Points on a hilly landscape, in no order, each with its height.
A ball rolls from a point to the lowest of its 2 nearest points, and stops where none of them is lower. Distance is the straight distance between rows; heights are no part of it.
leru: [148  81 162 117 102 138 134 124 169  65 124 180 166  66 106  91 131 136
  82 160 175 111 150 138 123 111]  h=365
fonu: [166  92 112 136 140 126  99 148  84 172 145 106  79 118 122 132 106 110
 103 175 126 141 155  87 115 141]  h=585
Ziz: [120 130 143 116  77 153 166 108 138  92 132 133 155 181 114 100 136 169
 153 104 104 123 186 147 142 117]  h=593
Fiv: [142 104 102 134 160 118 122 171  91 168 147 140 105 160 123 156 117 135
  92 129 112 137 145 140 140 144]  h=536
Bamo: [125 110 121  95 102 127  70 154 163 100 138 151 143 144 132 144 112 146
 111 117 131  79  91 119 123 115]  h=301
Vem: [120  87 199 133 142 158 216 174 175  69  87 141 120  83 171  84 127  82
  84 137 113  79 139 114 133  93]  h=724
dadez: [ 66 146 116 118 133 132 119 110 100 172 178 161 132 173 155 153  89  99
 138 132 162 127 141 173 130  77]  h=147
Zimop: [130 147  74 108 227 115  70 114  75 129 132 118 124 139 129 162  93  80
 108 105 128  80 123 124 104 150]  h=458
geb: [ 98 150 105 137  93  95 143 102 109 120 179 125 126 118  85 156 149 159
 101 169 149 142 172 135 137 128]  h=281
Rekez: [133  70 187 133  74 134 170 117 188 105 137 152 171  64 113  74 111 104
 103 124 167 156 182 178 147  84]  h=398
vuga: [114 107 153 119 157 135 151 138 131  79  78 130  80 107 179 134 110 129
 151 144 146  53  62  69 156 116]  h=732
neb: [102 124 126 153  89 103 149  92 161  95 179 137 127  89  97  91 144 138
  85 174 123 150 158 162 158 150]  h=201
Sibo: [129 161  77 146 119 105  99 129  95 105 104 167 103 147 142 160 137 116
 145 130 154  90 122 111 114 149]  h=386
piv: [145 140 139 113  74 172 129 118 109 149 128 128 140 126 133 119 138 166
 105 104 173 149 150 153 104 145]  h=574
ler: [160 152 102 166 190 101  74 133  91 139  86 140  98 138 151 206 161  96
 206  98 134 106  75  79 117 171]  h=419
bopa: [134 145  84 102 107 115 120 150 179  71 132 122 159 111 119 120  90 137
 108 127  99 107 124 123 102 129]  h=249
gume: [134 126  83 117 165 148  85 173  54 101 134 122  65 119 165 173 140 107
 153 118  77  81 100  71  95 133]  h=400
fil: [109  95 128 132  68 122 190  93 168 130 133 128 148  67 102  95 135 137
 110  97 153 136 132 166 130  77]  h=450
Bemot: [113 112 104 101 133 147 111 124 138 145 105 160 111 111 167 108 146 136
 156 157  93 129  93 163 167 105]  h=487
Saro: [148 137 130 119  73 152 127 107 143 142 115 155 144 177 166 140 180 165
 179  76 134  95 120 115 140 143]  h=613
Malut: [107 163 130 146  81 108 119  67 161 136 135 100 173 146 121 136 139 141
 164 121 129 136 104 134 126 159]  h=434
Repe: [ 79 163  93 130 157 108 154  90 100 158 192  86 155 131 119 101  97 134
 112 131 123 159 148 110 112 136]  h=548
vaz: [ 97  89 124 124 111 147 161 118 154 108 188 101 112  55  91 105 116 122
  60 153 105 179 155 130 131 143]  h=141
fifil: [132 117 158  95 109  98 153 109 173 157 137 101 137 130 142  95 108 115
 116 152 125 121 179 132 153  85]  h=612
sev: [133 109 101 105 137 127 110 153  96 127 130 146  70 121 155 133 151 124
 150 153  88  90 108  85 145  96]  h=440
pogi: [137 137 129 127 173 122  62 125  42 121 116 134  60 142 171 172 161  68
 123 110 125  55  99  91 144 128]  h=345
nol: [ 73 177 150 107 134 135 145 109 132 193 151 102 176 159 114 127 138 172
 142  81 126 184 129 160 114 123]  h=617
bapu: [131 109  98 156 110 116 147 146 116  94 117 149 106  63  88  65 151 144
  93 112 109 146  97 133 137 120]  h=557
pubod: [ 95 141 135 110 115 134 138 162 180  84 120 146 149 141 130  94 101 109
  99 149 109 147 172 150 105 127]  h=294
Vob: [136 146  79 138 166 101  32 120  96 165 163 165 119 144 126 170 159 112
 200 103 126 132  79  84  99 170]  h=359
bov: [137 145 136 134 162 119  80 146 106 175 107 131 100 174 148 179 130  47
 132  70 147 115 104 164 147 126]  h=369
gebi: [161 126 174  92  89 161 114 130 159  94 122  77 125 117  88  78 139 167
 128 152  85 170 178 127 132 121]  h=665
gofor: [133 144 128 138  85 120 172 144 158 140  95 149 129 180 144  69 151 140
 157 101 112 150 170 162 156 130]  h=641
Pazi: [136  67 164 102  45 161 172 104 162  69 167 146 171 104 106  93  91 149
 145 130 163 150 181 189 148  94]  h=430
fek: [161 143 138 137 151 111 103 147 126 109 102  90 135 129  98 108 155 154
  76 120  99 117 124 109 113 137]  h=423
gefom: [116 167  82 128 125  85 120 101 121 133 136 159 129 141 137 145 132 124
 130 174 157 119 176 128 120 110]  h=296
seg: [101 156 114 162 172 120 113 141  99 180 196 155 168 187 120 175 133 120
 187  99 135 200  89 144 106 151]  h=427
reda: [ 67 150 158 128 105  98 161 121 153 195 190  93 157 133  90  98 105 161
 141 119 163 199 148 184 143 141]  h=578
Kub: [184 137 143 141 149 108 124 170  93 119  79 125 102 117 183 106 129 104
 106 129 110  85  66  92 145 161]  h=504
manap: [167 141 141 119 133 134 113 153 137 168  75 118 120 126 178 114 136 120
 140  72 128  87  76 128 145 124]  h=541
gomem: [108 126 132  91 154 174 107 144 109 156 124 143 124 190 143 182 139 138
 137  71 123 109 132 149 124  82]  h=514
fedub: [144 138  92 158 105  94 115 118 131  84 113 157 114 136 124  88 134 133
 157 144 123  82  99  73 140 149]  h=445
Sesap: [120 137  96 106 111 130 145 108 143 173 161 104 124 140 121  92  99 129
 156 135 100 166 156 137 148 111]  h=581
Loko: [139 107 132 177 137 128 117 158 116 167 107 132 128 156 132 150 105  80
 116 135 124 142 103 172 136 115]  h=464
vaze: [120 119 117 151  78 135 153 103 130 139 130 131 118  78  83 119 152 146
 154  78 140 144  81 137 127 109]  h=508
mivet: [111 175 116 126 155 115 145 142 110 208 212 117 176 185 134 143 105 144
 207 131 161 220 130 131 100 141]  h=481
pela: [175 116 132 126 140 108 114 150 116  96 102 103 151  78 143 124 134 138
 102 186 122  94 132 100 120 119]  h=457
lav: [125 126 120 160 136 128 127 127 102 137 129 150 161 132 147 124  73  63
  81 172 131 124 123 161 102 102]  h=511
lomo: [115 142 131 102 109 157 134 115 125 122 137 129 158 201 155 154 149 155
 143  98  97  86 167 119 111  98]  h=558
Kulum: [137 129 137 158 100 165 127  96  73 177 163 154 142 153 134 146 144 151
 136 124 156 150 100 132 118 138]  h=628
kotif: [101 183 150 146 108  85 166 128 109 182 212 110 179 165 140 127  93 145
 155 130 180 174 150 172 130 128]  h=535
Sutur: [100 135 140 145 157  85  87 114 105 161 118 126  97 170 129 153 161  74
 117 123 121  85 102 110 155 115]  h=256
veza: [117 109 138 111 111 145  94  99 146 139 129 125 121  78 116 110 126 138
 117 194 113 138  92 131 149 137]  h=523
tas: [106 157  98 157 152 114  53 130  86 157 131 146  98 169 122 162 116  86
 153 126 147 146 100 113  98 184]  h=291
kanom: [128 153 127 122 180  96  97 158 134  90  79 119 134 137 151 143 127 107
  66 108 110  56 122 115 117 106]  h=382
soko: [115  99 142 150 104 136 139 137 145  57 137 128 126  56 122 145 142 109
  82 217 117 127 178  98  85 157]  h=218
Vudo: [177 126 154 115  56 166 161 125 162  85  93 129 125  92 150 103 153 178
 104 105 153 116 125 139 134 148]  h=629
mif: [137  84 183 110 110 133 142 114 191  74 128 108 123  76  85  82 140 140
 138 185 114 177 189 167 177  99]  h=650
gem: [165 143 129 175 167 128 131 128 130 184 129 101 162 144  79 148 157 149
 195 105 120 207 107 110 101 144]  h=555
Kuzo: [154 132 101 152  73 112 127 119 129 123 148 125 109 131  93  85 116 134
 138 151 128 149 139  64 110 152]  h=479
ladat: [137 104 147 142 130 129 160 106 169  58 175  99 149  26  88 128 118 116
  74 205 131 178 192 136 109 163]  h=187
Temul: [ 51 131 163 130  86 151 160 102 108 144 168 142 144 148 146 126 114 128
 106 148 166 137 180 174 143 107]  h=257
Noro: [146 114 129 138 162 134 196 154 161  97  59 137  93 109 159  78 128  93
 104 139 121 123 148 131 142 124]  h=714
koga: [ 96 149 118 105 168 109  99 156 140 104 118 136 125 147 138 117 113  86
  38 131 124 116 162 138 125 126]  h=340
dade: [143 143 123 113 186 152  98 156 109 193 127 165  98 174 145 174 157 105
 180  51 142 143 108 128 123 120]  h=456
Gomuv: [126  82 175 115  69 134 113 127 177  93 109 152 141 114 136 102 114 123
 119 146 152  86 102 118 124  98]  h=338
ket: [197 131 128 158 141 122 130 162 109 137  93 118 122 119  80 130 173 168
 188 121 133 158  93  92 120 130]  h=538
Nud: [149 117 148  95 160 157 166 158 122 157  73 114  98 166 187 144 165 165
 126  57  98  79 109 129 155 125]  h=583
zumi: [ 54 166 109 134 169  95 113 137  93 141 164 142 137 182  97 141  99 126
  98 110 147 155 125 180 124 109]  h=264
Zumuk: [ 98 110 179 128  68 141 113  99 168 147  96 124 170 140 146 135 123 121
 144 120 126 106  90 153 136 118]  h=378
Fibig: [191 116 176 146 137 154 158 143 126 130  69 101 110 152 111 112 147 163
 146 120 138 121  80  80 126 142]  h=503
vavi: [211 120 175 135 129 116 121 140 124  98  84  88 125  81 149  98 134 165
 129 160 122  94  87  63 142 149]  h=477
futi: [104 122 122 117 141 135 127  88 165 112 114 146 148  74 144 129 117 114
  62 184 146 111 105 170 132 143]  h=546
kudar: [138  87 192 129 144 128 175 180 161  54  77 147  96  75 185 100 117 141
 129 144 117  78  85  99 156 112]  h=728
dimoz: [161 122 124  97  99 167 157  93 145 117 128  98 151 104  95 159 119 170
 137 127 163 138 166 116 111 120]  h=522
tifud: [132 146  99  88 223 107  84 119 110 119  78 121 115 139 151 175 117  96
 114 140 111  64 125 133 150  99]  h=421
feg: [ 79 173 100 147 164 135 105 145  59 153 180 131 150 173 141 158 101  94
 136  71  96 165 104 181 104 124]  h=353
kilum: [166  89  88 114 124 143 152 100 106 118 140  92 138  81  93 166 103 169
 135 157 118 117 134  77 103 139]  h=489
Lub: [117 131 114 149 123 146 177 139 157 122  69 141  88 155 121 113 132 125
 155 126 111 154 138 134 127 150]  h=689
zam: [143 156  91 120 240 132  55  94  54 142 133 100  72 168 151 206 117  66
 140  76 139  83 125  93 111 202]  h=495
moduf: [133 130 111 142 165 144 160 142 132 181 132 153 147 187 107 154 116 131
 173  71 157 183 115 139 129 148]  h=494
vaf: [ 97 125  75 140 127  87 118 138 124 120 133 128 108  64  94 168 148 144
  89 181 112 141 142 142 118 159]  h=362
totap: [143 143 126  95  95 164 111 137 149 115 127  89 129 104  68 105 122 173
 187 137  95 199 134 116  98 113]  h=679
tos: [120 121  89 146 160 138 153  83  88 128 139 100 146 136  99 141 118 152
 122 116 119 123 120  73 114 162]  h=518
gura: [136  70 188 105  92 116 158 137 208 110 105 109 118 120 132  79 129 130
 121 122  98 126 182 149 176 106]  h=634

Where does a ball stop that starts at each point below?
gebi | kilum
ket | bopa
Kuzo | vaz
kudar | Sutur
manap | bopa
veza | Sutur
Zimop | bopa
